Each row is a point on a landscape with many valleys, with its height.
From any point a ball rolls to the lowest of the 5 points nearest to it. It stops when none of these is lower. Distance is the straight distance between rows; heights are no part of it.
K_887 height 60.4: |  22 |   0 | -18 | -46 |  13 |  26 | -11 |   5 |  28 |   7 |  -9 | -36 |  59 | -27 |  -6 |   3 |   0 | -26 | -48 |  61 |  50 |   2 |  22 |
K_11 height 14.4: |  -8 |  12 |  -2 |  14 |  -4 |  16 | -25 |  12 |  41 |  27 |  16 | -35 |   3 | -21 |  14 |   6 |   2 |   0 | -39 |  34 | -10 |  25 |   2 |
K_227 height 12.7: | -29 |  45 |  10 |  18 |  38 |  10 | -23 |  24 |  44 | -16 |  25 | -23 | -16 |  -3 |   5 |  -1 |  17 |  16 | -22 |  49 | -15 |   0 | -38 |
K_625 height 61.2: |  30 |   5 |  -2 |  23 |  -1 |   4 |  47 | -43 | -15 |  -5 | -27 |  -8 | -47 |  38 |  33 |   4 |  -6 | -11 |  34 | -22 |  25 | -52 | -32 |
K_805 height 22.8: | -27 |   3 |  -7 |  10 |  22 | -43 |  -6 |  -5 | -50 | -12 |  11 |  16 | -43 |   4 | -11 |  23 |  21 |  10 |  39 | -53 |  -6 |  31 |   0 |
K_390 height 66.2: |  23 | -14 |  -1 | -24 | -17 |   9 |  37 | -19 |   3 |  -6 | -15 |  24 |  19 |  26 |  -6 | -10 | -12 | -10 |  10 | -12 |  21 | -17 |  -2 |
K_164 height 19.6: | -27 |  11 | -19 |  20 |  14 | -37 |  18 | -13 |  25 |  -2 |   8 |   2 |  -1 |  10 |  -4 |  10 |   3 |  15 |  19 | -36 | -33 |   8 |  -1 |
K_59 height 44.7: |  18 |  -7 |  -3 | -10 | -36 |  31 |  12 | -25 |  22 |  34 |  20 |  -5 |  32 | -10 |  13 | -25 | -18 | -11 | -39 |  26 |  26 |   8 |   1 |
K_102 height 42.7: |  11 | -40 |  32 |  -6 | -49 |  12 | -22 |   1 | -24 |  38 |  26 |   5 | -31 |  -8 |  16 |   5 |   1 |  -2 | -22 |  12 |  17 |  10 |   5 |
K_735 height 13.0: | -11 |  -8 |   9 |  25 | -17 | -17 | -36 |  16 | -14 |  36 |  12 | -10 | -13 | -20 |   3 |  21 |  -5 |  17 |  -7 |  -9 | -21 |  23 |  33 |
K_149 height 10.8: | -45 |  -1 |   8 |  47 |  11 |   1 | -26 |  10 | -17 |  -7 |  22 | -26 | -37 | -18 |   8 |  -5 |  21 |  18 |   8 | -18 | -35 |   1 |  -3 |
K_823 height 53.2: |  26 | -18 |  -6 | -26 | -54 |  25 |  10 | -19 |   2 |  31 |   3 |   5 |  52 | -12 |   6 | -26 | -14 | -16 | -20 |   6 |  37 |   2 |  19 |
K_52 height 18.2: | -14 |  -5 |  27 |  28 |  -7 |  20 |  -9 |   3 |  44 |  23 |  27 | -16 | -28 |  -1 |  23 |   2 |   1 |   7 | -35 |  29 | -14 |   1 | -23 |
K_99 height 28.3: | -21 |  19 |   2 |   6 |  27 | -12 | -13 |  28 |  17 | -26 |   8 |  15 |   4 | -10 |  -5 |   1 |   8 |  18 |  20 |  35 | -38 |  19 |  -6 |
K_274 height 42.1: |  15 |   6 |  -8 | -10 |   6 |  21 |  23 | -14 |   5 |  -6 | -21 |  -8 |   4 |  29 |   2 | -14 |  -3 | -13 |  -3 | -20 |  15 | -39 | -25 |
K_705 height 11.5: | -22 | -19 |  28 |  27 | -13 | -19 | -29 |  15 |  -9 |  34 |  39 |   3 | -46 | -17 |   7 |  31 |   6 |  19 | -10 |   9 | -23 |  31 |   2 |
K_138 height 56.7: |   7 |   8 | -32 | -31 |   1 |  -7 |  12 | -23 |  33 |   8 | -10 |  17 |  51 |  10 |  -9 |  -4 | -19 |  -9 | -29 |   9 |  21 |   2 |  -7 |
K_964 height 40.4: |   9 |   5 |   4 |   4 |  13 |   6 |  30 |  -6 |   9 |  -9 | -13 |  13 | -25 |  31 |   3 |   0 |  -5 |   3 |  24 |  -6 |   2 | -30 | -38 |
K_576 height 43.5: |  11 |  22 |  -9 | -24 |  20 |  11 | -15 |   7 |  45 |  -3 |  -6 | -13 |  18 |  -7 | -11 |  -1 |   1 |   0 | -41 |  71 |  46 |  -6 | -29 |
K_635 height 11.2: | -28 |  20 |  21 |  31 |   8 |  22 | -39 |  34 |  24 |  -2 |  29 | -38 | -18 | -31 |  17 |  -3 |  20 |  13 | -14 |  40 | -29 |  13 |  -2 |
K_579 height 52.3: |  23 |   7 | -25 | -45 |   3 |  24 |  -1 | -12 |  27 |   4 | -15 |  -2 |  47 |  -1 |  -6 | -13 | -15 | -13 | -47 |  49 |  49 | -10 | -22 |
K_291 height 27.9: |  -1 |   4 | -26 |  -5 |  -5 | -47 | -12 |  15 | -42 |   2 | -19 |  24 |  16 | -11 | -34 |  18 |  -5 |  11 |  27 | -63 |   2 |  34 |  45 |
K_217 height 15.9: |   0 |   3 |  30 |  -2 |   6 |  34 | -30 |  42 |   1 | -19 |  11 | -32 | -15 | -27 |   8 |  -4 |  22 |  -7 |  -5 |  49 | -17 |   8 |  11 |
K_663 height 13.6: | -24 | -10 |  15 |  18 |   2 | -27 |  -1 |   7 |  16 |  15 |  15 |  12 | -25 |  -2 |   4 |  20 |  -5 |  22 |   8 | -13 | -29 |  20 |   1 |
K_444 height 53.8: |  24 |   4 |  -1 | -31 |  11 |  -9 |  -4 |  23 |  25 |  15 |  -4 |  -4 |  53 | -25 | -11 |  24 |  -3 | -10 |  -8 |  39 |  -2 |  31 |  35 |
K_285 height 44.1: |   1 |  -6 |  14 |  22 |   2 |  27 |  31 | -28 |   9 |  20 |  10 | -17 | -35 |  28 |  25 |   0 |  -5 |  -4 |  -6 |  -1 |  12 | -35 | -34 |
K_489 height 36.4: |   5 |  21 | -10 | -21 |  22 | -16 |  -3 |  23 |  22 | -25 | -11 |   8 |  25 |  -5 | -11 |  -1 |   3 |   4 |   5 |  27 | -16 |  13 |  -5 |
K_480 height 20.6: | -15 |   4 | -15 |  19 |  -6 | -33 | -23 |  12 | -17 |  27 |  -4 |  -6 |  13 | -19 |  -8 |  15 |  -7 |  16 |   9 | -42 | -24 |  15 |  42 |
K_947 height 15.7: | -33 |   0 |  17 |  16 |  26 |  -1 | -34 |   8 | -59 | -49 |   3 |  23 | -34 | -19 |  -6 |  -8 |  12 |   7 |  19 |  -6 | -19 |  27 | -15 |
K_135 height 54.7: |  19 | -18 |  20 |   6 | -29 |  57 |  12 | -13 |  -4 |  28 |   4 | -29 | -12 |  24 |  30 | -20 |  -6 | -17 | -28 |   8 |  26 | -47 | -32 |
K_143 height 69.4: |  39 | -34 |  -1 | -53 | -39 |  -3 | -10 |   8 | -41 | -16 | -32 |  19 |  27 |  -5 | -16 |  -9 | -12 | -19 |   0 | -26 |  37 |   4 |  29 |
K_483 height 24.9: | -22 |  11 | -14 |  32 |  18 | -18 |  16 | -27 |  52 |  26 |  23 |   8 |   2 |   5 |   2 |  16 |  -7 |   3 | -19 | -11 | -23 |  13 |  -8 |
K_121 height 29.4: | -30 |  37 | -54 |  12 |  38 | -35 |  -7 |  -4 |  12 | -26 |  -8 |  -9 |  49 | -10 | -21 | -10 |   1 |   3 |  12 | -30 | -28 |   9 |   5 |
K_782 height 19.5: |   2 |   5 |  25 |   6 |  -9 |  40 | -26 |  18 |  28 |   7 |  10 | -36 | -17 |  -5 |  22 |  -9 |   7 |  -7 | -40 |  39 |   1 |  -8 | -18 |
K_271 height 56.1: |  30 | -25 |  12 | -40 | -20 |   7 |   7 |   9 | -22 | -17 | -29 |  38 |   3 |  14 |  -7 |  -9 |  -7 |  -5 |   7 |  -5 |  18 |  -7 |  -7 |
K_573 height 41.6: |  -4 |   8 | -29 |   1 |  16 |  -8 |  41 | -44 |  24 |  -2 | -14 |   5 |  10 |  33 |   3 |   7 |  -9 |  -3 |   1 | -34 |  10 | -19 | -16 |
K_45 height 22.6: | -25 |   9 |  11 |  19 |  25 |  11 | -10 |  22 |  -9 | -27 |  -5 |   4 | -31 |  10 |  -2 | -16 |   8 |  10 |  17 |   2 | -29 | -19 | -22 |
K_888 height 61.7: |  22 |  -1 | -19 | -14 | -26 |  31 |  49 | -53 |  26 |  26 |  22 |  10 |  27 |   6 |  -8 | -46 | -20 |  -8 | -30 |  15 |  42 |   0 | -14 |
K_701 height 44.5: |  22 | -28 |  30 | -17 | -13 |  37 | -25 |  29 | -34 | -14 | -16 |   1 | -41 |   3 |   2 | -16 |   2 |  -5 |  -7 |  12 |  12 | -17 | -17 |
K_422 height 24.6: | -31 |  28 |  -2 |  31 |  29 |  21 | -26 |  11 | -13 | -34 |   4 | -35 |   2 |  -9 |  -4 | -25 |  15 |  -2 |  -3 |   7 | -21 | -28 | -14 |
K_148 height 21.9: |   1 |  33 |  12 |  -6 |  18 |  29 | -18 |  31 |  39 |  -7 |   3 | -28 |  -6 |  -5 |   3 |  -4 |  12 |  -4 | -29 |  65 |   9 |  -5 | -27 |
K_975 height 60.5: |  23 | -11 | -10 |   7 | -28 |   0 |  56 | -54 | -16 |  -1 |  -8 |   1 |   1 |  36 |  16 |  -8 |  -3 | -12 |  24 | -27 |  41 | -31 |  -6 |
K_403 height 6.0: | -21 | -24 |  16 |  23 | -13 | -11 | -13 |   0 |  -8 |  29 |  25 | -16 | -37 |  -8 |  12 |   7 |   6 |  14 |  -6 | -24 | -15 |  -3 |   1 |
K_733 height 29.5: |  -1 |   4 |   1 |  33 | -28 | -29 |   0 |   0 |   4 |  59 |  16 |  23 |  18 |  -3 | -15 |  33 | -19 |  23 | -13 |   3 |  -9 |  31 |  56 |
K_654 height 19.2: | -27 |  16 | -26 |  28 |   8 | -25 |  -3 |  -8 |   8 |  19 |   5 | -31 |  17 | -11 |  -2 |   4 |  -1 |   3 |  -4 | -47 | -29 |   6 |  20 |
K_528 height 35.4: | -16 |  34 | -38 |  -6 |  37 | -32 |  -7 |   8 |  34 | -12 |  -9 |  -7 |  40 | -11 | -18 |   5 |  -3 |   8 |  -9 |  16 | -10 |  20 |  -5 |
K_652 height 43.2: |  15 |  -7 |  14 |  -1 |  -4 |  36 |  -2 |  13 | -25 |  -8 | -22 | -29 | -24 |  17 |   7 | -17 |   0 |  -7 |   0 | -11 |   4 | -48 | -29 |
K_283 height 5.1: |  17 |  -1 |  -4 | -20 | -25 |  12 |   3 |  -2 |  24 |  24 |   2 |   4 |  55 | -19 |   9 |  10 | -16 | -12 | -23 |  33 |  10 |  23 |  29 |
K_955 height 4.1: |  37 | -21 |  17 | -48 | -24 |  26 |  -8 |  19 |   6 |  25 |  -7 | -13 |  48 | -29 |   9 |  11 |  -3 | -26 | -19 |  49 |  15 |  22 |  42 |
K_618 height 34.1: |  10 | -27 |  25 | -21 | -14 |   1 | -18 |  19 | -28 |  -7 | -10 |  18 | -27 |  -6 |  -1 |   0 |  -1 |   3 |   1 |   2 |   2 |  10 |  -7 |
K_940 height 48.1: |  19 |  19 |   6 |  -5 |  19 |  27 |   5 |  11 |   9 | -10 | -23 |  -4 |  -3 |  17 |  -4 | -17 |  -8 | -12 |  -5 |  21 |  10 | -41 | -49 |
K_27 height 39.7: |   3 |   6 |  17 |   6 |  13 |  28 |  17 |   6 |  24 |   2 |  -4 |   7 | -26 |  29 |   7 |   2 |  -3 |   3 |  -4 |  16 |  -2 | -29 | -52 |
K_853 height 24.3: | -21 |  13 |  -5 |  28 |  27 | -21 |  37 | -22 |  -2 | -23 |   0 |  -3 | -45 |  32 |  13 |  12 |  13 |  11 |  38 | -22 | -23 | -19 | -20 |
K_302 height 48.8: |  14 | -38 |  10 | -14 | -40 | -14 |  11 | -27 | -36 |  19 |  26 |  28 | -19 |  16 |   3 |   5 |   2 |  -4 |   6 | -23 |  36 |   0 |   5 |
K_591 height 26.1: |  -2 |  -2 | -22 |  10 |  -1 |  -3 |  23 | -25 | -14 | -11 | -21 | -33 | -16 |  26 |   7 |   3 |   6 |  -6 |  14 | -56 |   3 | -34 |  -5 |
K_757 height 32.4: |  10 | -21 |  28 |   3 | -34 |   6 |  15 | -10 |  28 |  32 |  27 |  38 |   7 |  -7 |   4 |   9 | -18 |   6 | -12 |  32 |   0 |  26 |  10 |
K_666 height 75.3: |  19 | -12 | -30 | -24 | -35 |  20 |  26 | -38 | -13 |   1 | -23 |  -8 |  47 |  18 |  -1 | -18 |  -5 | -24 | -13 | -48 |  42 | -28 |  16 |
K_106 height 62.7: |  30 | -29 | -16 | -23 | -35 | -24 |  36 | -36 | -45 |  -8 |  12 |  38 |   0 |  36 |  -7 |  -1 |   4 | -14 |  40 | -44 |  66 |   6 |  26 |
K_999 height 8.6: |  31 |  -8 |  11 | -51 |  -8 |   5 |  10 |  20 |  26 |  -6 | -10 |  25 |  48 | -12 |  -2 |  15 | -10 | -15 |   6 |  52 |   7 |  25 |  17 |
K_439 height 48.0: |  23 | -17 |   5 | -14 | -11 |   3 |  11 | -14 | -67 | -12 | -18 | -12 | -54 |  29 |   7 |  -1 |  14 | -14 |  19 | -41 |  36 | -31 | -17 |
K_337 height 22.2: | -40 |  33 | -23 |  29 |  30 | -11 | -18 |   4 |   5 | -23 |   6 | -20 |  18 | -11 |  -4 |  -9 |  15 |   8 |   7 |  -7 | -36 |  -6 |  -8 |
K_617 height 68.6: |  23 |   9 |  -1 | -30 |  18 |  24 | -22 |  32 |  19 |  -1 |   0 | -50 |  45 | -37 |   0 |   4 |   8 | -27 | -31 |  43 |   9 |  12 |  36 |
K_622 height 49.7: |  18 | -38 |  56 |  -8 | -39 |  34 |  20 |  -2 |  -2 |  28 |  31 |  38 | -33 |  12 |  10 | -21 |  -2 |   6 |  -5 |  51 |  18 |  -4 | -28 |
K_60 height 12.6: | -45 |   6 |  -9 |  37 |  22 |   0 | -17 |  -6 | -46 | -32 |   4 | -22 | -20 |  -4 |  -4 | -17 |  26 |   5 |  27 | -38 | -27 | -18 |  -1 |
K_413 height 2.8: |   9 | -45 |  33 |  -7 | -30 |  12 |   3 |  -8 | -25 |  15 |  20 |  18 | -48 |  19 |  15 |   2 |   5 |   2 | -11 |   7 |  20 | -11 | -24 |
K_375 height 28.4: | -14 |  16 | -40 |  23 |  14 | -42 |  29 | -41 |  32 |  16 |   2 |   1 |  28 |  13 | -12 |  15 | -15 |   3 |   0 | -53 | -12 |   1 |  19 |
K_300 height 20.0: |  -4 |   0 |  26 |  -5 |   6 |  14 | -32 |  28 | -35 | -32 |  -7 |   4 | -25 | -20 |  -1 | -12 |  10 |   3 |   7 |  23 | -16 |  16 |  -3 |
K_468 height 73.4: |  30 | -22 | -21 | -35 | -33 |   0 |  33 | -18 | -13 | -19 | -24 |  29 |  44 |  28 | -10 | -14 |  -9 | -14 |  23 | -40 |  38 | -14 |  12 |
K_74 height 63.0: |  22 |  -5 |   9 | -30 | -31 |  23 |  23 | -17 |  36 |  29 |  23 |  25 |  40 |  -8 |   6 | -20 | -20 |  -9 | -23 |  61 |  23 |  26 |   1 |
K_634 height 25.7: | -26 |  22 | -13 |  16 |  26 | -22 | -26 |  18 |   4 | -16 |   0 |  -6 |  25 | -30 |  -8 |   5 |   4 |   8 |  18 |   5 | -43 |  24 |  28 |
K_463 height 16.4: | -34 |  16 | -22 |  34 |  24 | -14 |  14 | -17 | -13 | -21 |  -3 | -30 | -16 |  11 |   7 |  -5 |  19 |   8 |  24 | -47 | -25 | -26 |  -4 |
K_925 height 7.3: | -22 |  33 |   3 |   8 |  35 |   5 | -30 |  27 |  26 | -18 |  22 | -37 |  18 | -35 |  -1 |   4 |  24 |   1 | -12 |  51 | -20 |  18 |  10 |
K_312 height 62.1: |  17 | -25 |  38 | -27 | -18 |  25 |  18 |   5 |   1 |  -2 | -13 |  30 | -14 |  22 |   7 |  -6 | -12 |   1 |   8 |  15 |  13 | -17 | -29 |
K_814 height 40.5: | -11 |  12 | -32 |  20 |   7 |   3 |  -1 | -36 |  61 |  55 |  29 |   5 |  27 | -28 |  -5 |  11 | -20 |   6 | -50 |  36 |  13 |  28 |  12 |
K_56 height 23.0: | -10 |  22 |  10 |  16 |  16 |  35 | -17 |  20 |  23 |  -3 |   5 | -28 | -22 |   6 |  13 | -15 |  11 |  -4 | -18 |  17 |  -6 | -23 | -30 |
K_184 height 12.8: |  -3 | -17 |  41 |   3 | -17 |   0 | -14 |  19 |  19 |  17 |  20 |  30 | -36 |  -6 |  13 |  14 |   1 |  18 |  -8 |  40 | -19 |  27 | -11 |
K_451 height 43.0: |   9 |  11 | -40 | -24 |  12 | -26 |  19 |  -4 |   5 | -34 | -32 |  19 |  47 |  14 | -23 | -10 |  -8 | -10 |  15 | -31 |  -5 | -11 |   4 |
K_508 height 34.0: |  10 |   1 |   9 | -12 |   3 |  21 |  -5 |  24 |  -1 | -21 | -15 |   4 |  -7 |   8 |  -1 | -12 |   3 |  -2 |   3 |  14 | -11 | -14 | -22 |
K_737 height 14.1: |  -5 |  -2 |  -8 |   0 |   1 |  18 |  23 | -31 |  28 |  19 |   6 |  -2 |  12 |  15 |   8 |  -7 | -11 |  -6 | -29 |   1 |  15 | -11 | -19 |
K_771 height 28.2: | -29 |  17 | -18 |   8 |  32 | -28 | -16 |   4 | -25 | -49 |  -7 |  30 |  17 | -17 | -28 | -12 |   4 |  15 |  34 | -24 | -33 |  18 |  18 |
K_923 height 34.9: |  -3 | -19 |  -5 |   3 | -24 |   5 |   8 | -22 |  -5 |  20 |   3 | -21 |   1 |   9 |  14 |  -2 |  -4 |  -4 | -19 | -32 |   8 | -17 |   3 |
K_669 height 44.2: |  16 |   3 |  -5 | -15 | -14 |  29 | -17 |   3 |  11 |   0 | -20 | -30 |  26 |  -8 |  10 | -18 |  -3 | -16 | -41 |   7 |  16 | -15 |   0 |
K_498 height 14.6: | -19 |   3 |   8 |  10 |  28 |   5 | -12 |   0 | -80 | -53 | -15 |   3 | -40 |  -1 | -16 | -21 |   8 |  -6 |  31 | -35 |  -1 | -13 | -19 |
K_388 height 22.5: | -17 |  13 |   2 |  12 |  38 |   0 |   8 |  13 | -21 | -54 | -17 |  18 | -14 |  13 | -14 | -24 |   9 |  10 |  38 |  -9 | -22 | -22 | -24 |
K_620 height 27.5: |  19 | -18 |  42 |  -6 | -24 |  44 | -20 |  32 |   6 |   2 |   2 | -26 | -26 | -11 |  22 |  -4 |   9 |  -6 | -25 |  44 |   2 |  -8 | -11 |
K_63 height 16.6: | -32 |   8 |  24 |  25 |  26 |   4 | -45 |  28 | -25 | -33 |  20 |   2 | -18 | -43 |  -1 |   7 |  20 |  14 |  16 |  32 | -33 |  34 |  16 |
K_659 height 35.2: |   6 | -19 | -11 |  18 | -17 | -45 |  20 | -24 | -18 |  24 |  17 |  35 |   2 |  14 | -12 |  25 |  -6 |   6 |  27 | -50 |  16 |  17 |  34 |
K_247 height 45.7: | -12 |  43 | -34 |   5 |  33 | -19 | -16 |  10 |  46 |  37 |   8 | -26 |  45 | -34 | -11 |  37 |  -9 |   6 | -29 |  38 |  -4 |  37 |  31 |
K_54 height 25.2: | -15 |   6 |   1 |  11 |  18 |   4 | -26 |  17 | -24 | -38 |  -5 | -12 |  10 | -28 |  -4 | -19 |   6 |  -4 |   3 |   9 | -30 |   2 |  19 |
K_346 height 27.4: | -21 |  -2 | -31 |  15 |   1 | -55 |   3 |  -8 | -32 |   6 |   5 |  -2 | -18 |   1 |  -7 |  21 |  13 |   9 |  32 | -78 |   0 |   6 |  31 |
K_718 height 27.6: |   2 | -16 |  11 | -12 |  -5 |  -6 |   4 |   4 | -14 | -15 | -11 |  21 | -22 |  14 |  -1 |  -4 |   1 |   4 |  17 | -24 |  -6 |  -5 | -10 |
K_209 height 36.8: |   3 |   6 |  -8 |  -3 |  -1 | -19 | -28 |  29 | -31 |   8 | -15 |  -9 |  21 | -35 | -16 |  17 |  -9 |   8 |   9 |  -7 | -17 |  31 |  65 |
K_127 height 59.3: |  33 |  27 |   1 |   0 |  49 |  15 |  17 |   6 | -13 | -20 | -36 |  -2 |  -6 |  18 |  -1 | -22 |  -7 | -29 |  45 |  -7 |  10 | -65 | -69 |
K_811 height 26.5: | -11 |  -5 |   4 |   1 |   1 | -27 | -25 |  10 | -46 |   5 |   9 |   1 | -35 | -10 |  -8 |  16 |   6 |   9 |  10 | -33 |  -4 |  24 |  12 |
K_689 height 22.9: | -16 |  30 | -10 |  19 |  44 |   8 |  19 |   2 |  -8 | -25 | -18 | -10 | -20 |  24 |  -2 |  -7 |   9 |   4 |  38 | -13 | -13 | -37 | -46 |
K_163 height 28.6: |  12 |  -5 | -14 | -20 |  -7 |   3 |   0 |   2 |  -8 | -20 | -26 | -12 |  24 |  10 |  -8 | -16 |  -2 |  -7 |  -1 | -40 |  -6 | -16 |   6 |
K_746 height 12.3: | -25 |  40 |  13 |  18 |  28 |  30 | -32 |  30 |  16 | -26 |  17 | -45 |  -6 | -22 |   8 | -13 |  33 |   1 | -23 |  53 |  -8 | -13 |  -8 |
K_415 height 37.5: |   4 |  -5 |   4 |  19 |   5 |  23 |  16 |  -8 | -14 |   0 | -16 | -25 | -38 |  23 |  18 |  -3 |   4 |  -7 |  14 | -24 |   4 | -49 | -33 |
K_371 height 58.8: |  24 | -24 |   7 | -16 | -47 |  -2 |  19 | -19 |   1 |  25 |  15 |  34 |  27 |  -4 |   1 | -11 | -12 |   1 |   4 |   3 |  20 |  14 |  14 |
K_199 height 33.6: |  -3 | -22 |  37 |  21 | -11 |  -3 |  25 | -19 |  18 |  14 |  26 |  25 | -42 |  24 |  16 |   8 |   1 |   9 |  -1 |  12 | -12 |  -2 | -28 |
K_543 height 28.5: |   2 | -13 |  16 | -13 |  -8 |   1 | -27 |  36 |  -7 |   0 |   0 |  -5 |  -9 | -29 |   4 |   8 |   0 |   1 |  -1 |  25 | -16 |  26 |  26 |
K_850 height 18.8: |  14 |   1 |  -4 | -16 |  16 |   5 |  -2 |  17 | -49 | -50 | -32 |   0 |   0 |   7 | -20 | -34 |  -6 |  -9 |  18 | -26 |   0 | -33 |   0 |
K_953 height 46.2: |   5 | -19 |   0 |   3 | -18 |  -8 |  38 | -33 |   1 |   5 |  -5 |  12 | -14 |  32 |  10 |   7 |   2 |  -1 |  14 | -28 |   8 | -17 |  -3 |
K_867 height 13.5: | -36 |   7 | -11 |  39 |   3 | -19 |  -5 | -11 |  10 |  22 |  16 | -40 | -12 |  -5 |   7 |   8 |   3 |   5 |  -5 | -47 | -35 |   1 |   4 |
K_342 height 70.0: |  26 | -25 |  26 |   0 | -24 |  -2 |  41 | -38 | -31 |  -3 |   6 |  33 | -57 |  40 |  17 |   4 |   9 |   0 |  34 |  -8 |  42 | -19 | -23 |
K_965 height 29.3: |  -5 |  -9 |  -8 |   1 |   7 | -41 |   7 | -27 | -44 |  -5 |  11 |   2 | -64 |  23 |   9 |  25 |  19 |  -1 |  29 | -51 |  15 |  -1 |  10 |
K_459 height 32.6: |   7 |  -5 |   2 |  14 | -36 |   4 |  -5 | -13 |  24 |  55 |  19 |  -5 |  31 | -20 |   6 |  13 | -16 |  -2 | -35 |  12 |   5 |  22 |  28 |
K_361 height 36.0: |   5 |  11 | -19 |  -7 |   6 |  -6 | -21 |  13 |   8 |  -7 | -16 | -28 |  33 | -16 |  -3 |  -9 |  -2 | -10 | -19 |  -3 |  -6 |   5 |  18 |
K_502 height 27.7: | -15 |  16 | -20 |  13 |   8 | -49 |   5 |  10 |  12 |   7 |  -5 |  35 |  20 |  -7 | -24 |  21 | -16 |  28 |  28 | -27 | -30 |  30 |  35 |
K_721 height 20.1: | -42 |  35 | -13 |  31 |  45 |  -2 |   3 |  -7 |   6 | -30 |   2 |  -6 |  -5 |  13 |   0 | -14 |  15 |  12 |  19 | -11 | -37 | -20 | -30 |
K_343 height 34.7: |   3 | -13 | -16 |  10 |  -4 | -59 |  28 | -26 | -16 |   0 |  10 |  43 | -18 |  22 | -14 |  32 |   1 |   4 |  47 | -62 |  21 |  22 |  23 |
K_890 height 19.1: |  -8 |  10 |   6 |  29 |  -5 |  -7 | -20 |  21 |  23 |  50 |  15 | -24 |   9 | -31 |   8 |  37 | -14 |  13 | -21 |  27 | -23 |  31 |  50 |
K_584 height 50.9: |  16 |  16 | -24 | -25 |  22 |  -5 | -15 |  17 |  29 | -13 | -11 | -13 |  53 | -16 |  -9 |   0 |  -2 | -11 | -11 |  27 |   0 |  10 |  11 |
K_595 height 4.2: |   8 | -26 |  45 |  -9 | -22 |  27 | -15 |  22 |  13 |   4 |   5 |  17 | -42 |   1 |  13 |   3 |   0 |   6 | -12 |  43 |   3 |   5 | -21 |
K_646 height 12.2: | -14 | -19 |   1 |   1 |  10 | -31 |  19 | -11 | -13 | -14 |  -2 |  27 | -44 |  28 |  -1 |  19 |   7 |  13 |  38 | -35 |  -9 |   6 |  -8 |
K_812 height 7.1: |  11 |   3 | -34 | -26 |  -3 |   6 |  10 | -37 |  51 |  22 |  13 |  16 |  39 | -17 | -12 | -14 | -22 |   5 | -46 |  51 |  48 |  10 |  -7 |
K_916 height 6.7: |  33 |   0 | -22 | -44 |  -8 |  -1 |   0 |   9 |   3 | -13 | -34 |   7 |  49 |   2 | -14 | -15 |  -6 | -19 | -10 |   2 |  13 |  -5 |  13 |
K_86 height 18.0: |  -5 |   0 |  22 |  11 | -12 | -14 | -23 |  25 |  11 |  34 |  10 |   3 |  -7 | -29 |   3 |  41 |  -7 |  11 |   0 |  39 | -17 |  40 |  40 |
K_177 height 52.0: |  33 | -23 |  12 | -33 | -22 |  24 | -13 |  24 | -18 | -16 | -25 |  -3 |   7 |  -7 |   3 | -15 |  -4 | -16 | -13 |  13 |  14 |  -8 |   5 |
K_981 height 33.7: |  11 |  -3 | -15 | -30 |   3 | -31 | -14 |  12 | -47 | -46 | -30 |  28 |  13 |  -8 | -36 | -13 | -10 |  -6 |  30 | -51 |   5 |  20 |  25 |
K_549 height 23.3: | -23 |  -7 |   6 |  19 |   1 | -43 | -10 |  -4 | -27 |  27 |  30 |  13 | -45 |  -1 |  -6 |  36 |   8 |  18 |  15 | -44 | -12 |  29 |  18 |
K_628 height 58.6: |  24 |  -8 |  17 | -33 | -20 |  34 |   3 |  10 |  22 |  12 |  -1 |   6 |  15 |  -2 |  16 |  -7 |  -1 |  -9 | -24 |  58 |  13 |   1 | -16 |
K_678 height 20.2: | -29 |  26 | -24 |  13 |  44 | -14 |  13 | -11 | -10 | -38 | -13 |  -2 |   7 |  15 | -13 | -16 |  15 |   3 |  26 | -30 | -26 | -28 | -11 |
K_355 height 24.1: |   0 |   5 |  19 |  35 | -14 | -12 |  12 | -14 |  38 |  56 |  27 |  26 |  16 | -15 |   0 |  27 | -14 |  18 | -15 |  31 | -26 |  41 |  23 |
K_118 height 44.0: |  20 | -15 |  -3 | -19 | -25 | -24 |  -9 |   9 |  -5 |  10 | -18 |  33 |  21 | -12 | -12 |  18 | -16 |   8 |   8 | -10 |  -1 |  27 |  33 |
K_477 height 53.5: |  16 |  -2 | -11 | -22 |  11 |  -7 |  35 |  -7 |  -3 | -25 | -33 |  13 |  10 |  37 |  -8 |  -4 |   0 |  -6 |  32 | -32 |  10 | -33 | -19 |

For each start below, name the point where the ball stops.
K_625 => K_403
K_634 => K_403
K_388 => K_403
K_127 => K_403

Call two points neighbours if one is among the 5 nearest of the other. Go from one point of each pair to the other, from neighbour to neighbour, staying as low as possible. Name the highest point that can't be avoided.
K_646, K_595 => K_549
K_812, K_403 => K_814
K_955, K_916 => K_459
K_403, K_737 => K_483
K_595, K_916 => K_163
K_595, K_403 => K_184
